Points on a hilly landscape, in no order, each with its height.
From any point a ball rolls to the lowest of the 2 points nearest to it. It stops when none of these is lower. Distance is the straight distance between rows; heights are no part of it.
saveg height 407: [ 20  -3  25   5  -1  -8  -5   7 -25  -1  33  15  -3  -6  -2  -5 -14   5
 -14   7]
faniv height 523: [-19   8   8 -22   2  -2  -3 -34  15 -16 -25   1  -2   3  -6   8   6  17
  23 -17]
rosu height 409: [ 13   2   3  -9   4  -8  -7   7 -10   2   6  16   2  14   4   0  -8   4
   6 -10]
Sozab height 208: [-18 -11   2  11  -4 -18   7  12   3   1  10  -8   7   2   7  -9  -1  -2
 -13  -3]
der height 377: [ 22  -6  12   4  -5 -15   2  13 -15  -5  25  10   5   1  -4  -2 -24   3
 -11  -5]
puf height 575: [ -9  -2  25  10  -6 -24  -7   7 -25   5   2  18  -1  -2  -5 -12   0   5
 -20  -8]
tapor height 597: [-23  -5  17  -2  -8 -16 -13   3 -20   6  -7  14   5  11  -1 -14   9  17
 -18 -20]
galef height 416: [  2  -3 -15 -24  -2   1 -14 -12   7 -16 -20   4   5  13  -4   7   4  29
  18 -10]
nuse height 563: [-13  -2  -1 -10   2   7  -1  -2   9   6 -18  -6  -7   3  12 -14   1 -17
  10   7]
riba height 573: [  5  -8 -18  18  14   5   5  -4  -4  23   8 -25  -5  -6  -3   7   2  -6
  11  33]
pokot height 562: [ -3   1   4  -9  -4  -5   6 -11   7 -11 -13  22   5  13   4  12  -6  19
 -10 -35]
mafem height 742: [ -6 -10  -9  21   3 -14  13  -1  -5   4  19  -2   7   1   3   7  -4 -19
 -11  23]
ref height 641: [-24 -13   1 -25 -15  -7  -5  -3  -4  -7  -4   2   6   4   5 -22   6   5
  -2  -2]
Fufo height 506: [ -4   5   3   6   8  21   7   0   6  14   3 -15   6   7  -4   0  16 -15
  13   3]
senid height 616: [-12  -6   0 -12   2  24  10 -13  14   8 -16  -2  -7  -5   4   0  15   1
  -5  -4]
ved height 239: [  0  -3  -3  20  -4 -24 -13  17  -1   8  25   6   6   5  -5  -8  10 -10
  -9   7]
depub height 696: [-22  -7   9  18  -9  -9   4  -4  11  -6  20   3   3  -4  -7  -9  35 -27
  -2  16]
sagi height 540: [  4   8  -2  24  13  18   8  -1   7  22   2 -16   6   4  -6   7   8 -23
  21  17]
lil height 545: [ -5  12  -1 -21   2   5  10   0  13  -7 -17 -13   4  -7   2  -7  -9  -6
  21  -8]
zap height 480: [ -5   5  13  -2   0   1   7   8 -10  -4  15  -4 -10   2  -7  -1   3  -8
  -9  12]
Zal height 201: [ 24  12  -6  -8  12  12   4  -9   6   0  -6  -5 -12  -6  -8   7 -11  13
  18 -12]
lov height 588: [-11  -5   3  -7  -7  12  -1   0  17  11   1  -5   4  -5  10   1  28  -1
   0  -4]
dogo height 329: [ 18  12   5  11  13   8 -10  15  -5   8  16  -9   9  -2  11  12  -9   8
  13   3]
sifo height 169: [  9   0   7  15  12   1  -5   5  -2   3   3  -8 -16  -3  -8  -3 -16 -11
 -20  -2]
Lel height 516: [  6  -7  -9 -20   4   2   3  -4   0   5 -12 -21   0  12  -8  -4 -13   8
  15   1]
gibo height 584: [-16  -1   9 -11  -6  -5   0 -12   3 -11 -16  15   2   3   8  -4   4  20
 -16 -33]
Tobav height 457: [  9  13  17  18 -13 -14  -3  17 -21   1  16  27   4 -16  -2  -3  -1   0
 -22   2]
bagu height 373: [ 26  12  12   9   5   0  -8  19   4  -3   5   5   5  -6  15   8 -10  11
   1 -11]
sol height 342: [-31  -3  10  -8 -14   9  -8  -5  10  -6  -1 -19  -3 -16   1 -21  26 -16
  -4  13]
tamab height 303: [ 22   9  12 -15   5  -2 -15 -14  -7  -9  -4  25 -13   1  -2  11  -8  23
   2 -15]
tet height 514: [-19   3  16 -13   1  10  -2 -12   5   9 -15   0  -3  13   3 -13   6  -7
  10  -8]
karur height 862: [ -6 -11   2 -10 -11  -1   7  -1  -3   9   0  27  -4   3   8 -10   8  -2
 -12  -9]
gel height 324: [-20 -16   1   4  -8 -13   5   1  -2   5   4  -4  -3   9   4 -15  -2 -20
  -9   2]
godel height 339: [-39  -9  11  -5 -12  -1  -2  -1   6  -3 -14  -6   2  -6  14 -15  11 -10
  -6 -11]
kop height 546: [-24   2  24  12  -4 -16  -3   9 -15   3  14  14   0   7   0 -15  15  -7
 -20   6]
Toko height 441: [ 12   8  11   8   1  -1   2   7 -18  -1  26   1  -2  -7  -3   7 -10  -6
  -8  17]
vira height 607: [-14   0  15   4  -7 -11   0   8   1   0  -2  10   4   5   7  -4   3  18
 -22 -26]
Dapim height 884: [  2  -4   8 -13 -18  -9  -7  -1 -11  -6 -14  30  -1  -9   9  -5   2  31
 -23 -12]
Gomad height 497: [ 12   2  -8 -19  -6 -17 -11  -7  -4 -16 -16  19  -3  11 -14   6 -15  14
   6 -27]
mip height 289: [ 29   5   9  11   8  11   0  -2  -1   2   3  -7  -2  -5  -1  14 -31   6
   6 -21]
Kib height 473: [  1   0 -10 -28   3   0   1  -7   3 -13 -14 -10   2  11 -10  -2  -5  17
  22  -8]
gigod height 581: [-18   5  -2 -13  -2   6  21   3   6  -4 -12  -5   5   0   5  -3  -1 -14
  13  -1]
lumi height 433: [ -1   6   2   7  -1  16  -3   8   6  -4  -1 -11  -1  -8  -4 -11  13 -10
   1  22]
lan height 350: [  9   5 -11 -13   1  -3  -8 -16  15  -8 -17   3   6  12  -2  22  -4  28
  18 -26]
kol height 405: [16 12 10  4 -9 -1 -8 25 -5 -6  1 20  2 -6 13  1 -8 12 -8 -8]
ruz height 417: [ 14 -10 -13   9  -2 -10  -8  13  -8  13  17   6   0   7   8   7 -20  -9
  -1   8]
ped height 266: [21  6 -1 25  8 -3 -5 16  2  2 19 -7  7 -2 11  8 -3 -8  0 11]
vedul height 297: [ 30  11  10  -5   5  -4 -18   3 -16 -11  11  -2  -4  -2  -3   6 -26  12
   4 -13]
dig height 462: [ -4   4   7 -21   3   2  -3   3   3   0  -7  12  -3  13   2  -5   6   8
  11  -8]
Ridam height 182: [ 20   3   0  34   2  -9 -10  18  -7   1  25  -3   5 -10   4  15 -16 -20
 -14   4]
Puro height 337: [ 22  -8   5  -5   2  -3  -6  12 -17 -10  12  -2  -2   6  -2   4 -29  14
  -1  -4]
Zoge height 496: [  2  -3  -4  22   4   1   0   3   3  -9   6 -13  -3 -14   0  -3  14 -10
 -13  37]
petu height 531: [ 10  -5  -6  -8  -8 -16  -2 -13   4 -12 -13  22  -5  11 -18  13 -12  20
 -10 -36]
tunim height 605: [-14 -10 -17  20  12   5   4 -12 -10  18   1 -22   4  -2  -4   2  11 -17
   9  34]
Bupu height 381: [  4   1  -1   0   9   4  -5  14   6   5  12 -14  12   5   6   6   4  14
   8  -2]
Pem height 420: [ -1   4  -8 -16  -2 -17 -13 -34   8 -22 -13  24  -6   9 -14  34  -1  34
   8 -15]
Gedu height 222: [ 17   1  -6  19   6   7   8   2   5  -5  -4 -14  -9 -10  -6   0 -16 -10
 -16  -5]
dise height 412: [-24   5  -4  -3  -6  -6   1   7   8  -6 -15   5   4  -9  13  -9   3  -8
 -13  -7]
dele height 268: [ 13  -3 -12   9  11  14  14  -3  -3  12 -12 -22  -6  -6  -8   3 -23 -13
  -4  -5]
Sukir height 509: [  9  19  -7  -9   6   1   3  13   5  -7  -7  -7   6  -4   2  -6 -10   0
   9  -1]
Dil height 452: [ 11   4   8 -17   1 -16  -8   4  -7 -11   4  21  -1  20  -7   7 -16  10
  14 -22]
Mibo height 844: [ -7  -9   3   4 -21  -8  -1   7 -10   3   4  25  -1  -6   2 -14  18 -12
 -22   6]
Pori height 355: [ 16  10   1 -12  10   0 -18 -32   6 -15 -13  18 -13   2 -11  25  -9  32
   5 -12]
rapaf height 71: [  7   1   2  29   2 -10  -6   8   0   0  22   1 -10  -4  -9   3  -8 -14
 -19   2]
Rerad height 479: [-14   7  -6 -24  -3  -6 -12 -37  11 -16 -19   6  -4   7 -14  20   6  29
  12 -17]
ponu height 432: [ 17   4  12   6 -13  -9 -12  21 -23  -8   2  29   7 -16   4  -3 -13  12
 -18 -11]
Zutul height 426: [  9   4 -12   2   7  12  -4   9  10  17   1 -15   9  10   1   8   6   5
  15 -14]
dubor height 776: [-15 -11  -9  -5  -6   0  14  -8   9   8   9 -16 -12  -8  -3 -15  14 -14
   1  16]
Lud height 348: [  9  -4  -4   1   1 -16  -8  15  -1   9  16  15  -1  12   5 -11  -4   1
  -3   6]
geku height 251: [ 15  11   6 -18   9  10  -2 -13  -1  -9  -9   1 -14   3  -7   6 -12  24
   5  -8]
befo height 652: [  5  14  -7 -12   9  20   4 -15   5  -9 -30  -4   6   0  -4  17  -7  10
  18 -15]
lebe height 825: [-16  -8 -11  -1 -22  -2   7  11   0   3   3  15   4  -2   6  -8  12 -20
 -23  13]
Nit height 704: [ -6   3  -9  26   8 -22   3   1  -3  -1  16  -1   8   1  -2  13   7 -27
   8  32]
datez height 468: [  9  -6  -8   2   2  16   3   1  11  16  -6 -23  -1   4 -14  -2  14  -9
  10 -10]
nagat height 560: [-19   3   1 -25   0   2   6 -19  12 -12 -22   0   3   0  12   9   2  19
  18 -13]
Gutu height 231: [-37 -15   7  -8 -13   8  -1  -8  12  -8  -9 -15  -1 -11  15 -23  11 -14
   4   7]
zegob height 472: [ 12 -13 -19  -1   3   1   1   9  -3   8  -3  -5   2   8   3   0 -20  -3
   3   3]
degik height 515: [-14   4  21   1  -2  -5   2   8  -9  -4  12  10  -2  -3   0  -9  14   7
 -12   7]
vimad height 321: [ -9   2 -10  17  -8 -24  -9  12  -7   1   8   2   1   0   2  -9   0  -8
 -19   7]
vunim height 773: [  2  -8 -20  13  -4   7  18   3  -5   1  12   5   1  -7   2   3  -1 -27
  -1  28]
Fifi height 600: [-26 -17   0 -29  -6   4  -3  -8   9  -5 -15  -6   7   5   8   0   7  12
   5  -9]
Bemi height 656: [-10  -5 -24  19   6 -17   7  -2   0   7  13 -18   4   0  -3   2  13 -22
  14  33]
mas height 645: [-16   4  -2  24  -6  -6   0   6   7  -1  16   0   7  -6   3   3  32 -19
 -10  13]
Roku height 635: [  4   4  -1 -12   4  24   5  -9   7  -4 -21  -5  -1  -3   4  12   2   3
   5  -4]
zera height 568: [ 19  15   3  22  16  19   1  12  -1  13   5  -8   4  -5   0   7   0 -21
  16  23]
sis height 800: [ -1  -8 -18  -8 -14   9  13   7  -3   1   0   8   3  -2   2   0   1 -18
  -6  12]
ged height 595: [ -8   2  -8  18  -1   6   8   6   5   4  17 -13  11   0  -7  12  22 -25
   2  17]
zav height 464: [ -5   4   3  -2   0  -4   3  13  11 -13 -13   0   1  -5  18 -12  -7  -3
   0  -4]
nat height 249: [ 37  13   4  -6  12  11  -6  -1  -1  -2   2  -2   0  -1  -9   7 -23  11
  16 -10]
Kogo height 668: [ 17   8 -14 -16  15  19   4 -13  -4  -3 -18  -5   7   5  -1  27 -16  18
  19  -2]
novep height 746: [-13  -5  -8  10  -5  -7  11 -10  13  10  17  -1  -4  -8  -3 -14  23 -24
   2  21]
zov height 874: [ -8 -12   2 -18 -16  -3   2  -7  -6   0  -3  27  -7  -5   6 -17   9  22
 -13 -10]
Zom height 338: [ -1 -10  -7  -1   8  21   5 -10   1  15 -11 -31  -6 -10  -8 -13   8   2
   5  15]
motak height 543: [  9  -8 -15  20   8   9  12   4  -1   5   7 -19   0  -4   1   9   2  -4
  -7  32]
sove height 517: [ 14  -5  -2  -2   9  13   9   0  -7   8  -3 -12   1   8   0  -4 -20   2
  21   6]
zilek height 547: [-16  -3  -5  11  -4  15   8  -1  15  11   3 -14   3  -3  -1   1  30 -22
   1   2]
leg height 382: [ -5   4   5  -4   9  19  11  -5   8   1  -3 -19 -13 -10  -6 -16  10  -2
   0  23]
nin height 300: [ 10  -1 -14   6  13  23  15 -11  -2  20 -13 -21 -10  -7 -10   0  -8   3
   5   6]

Where does a ball stop that starts at each point below?
lumi | rapaf
lil | Gutu
vunim | rapaf
vira | Lud
ponu | rapaf
dubor | rapaf
Dapim | Lud

For each start below, name every point that the ball comes to, in order.
sis | vunim mafem Nit Bemi tunim riba motak Zoge lumi leg Zom nin dele Gedu sifo rapaf
kop | degik zap Toko saveg der Puro vedul nat Zal
nagat | faniv Rerad Pem Pori tamab geku Zal
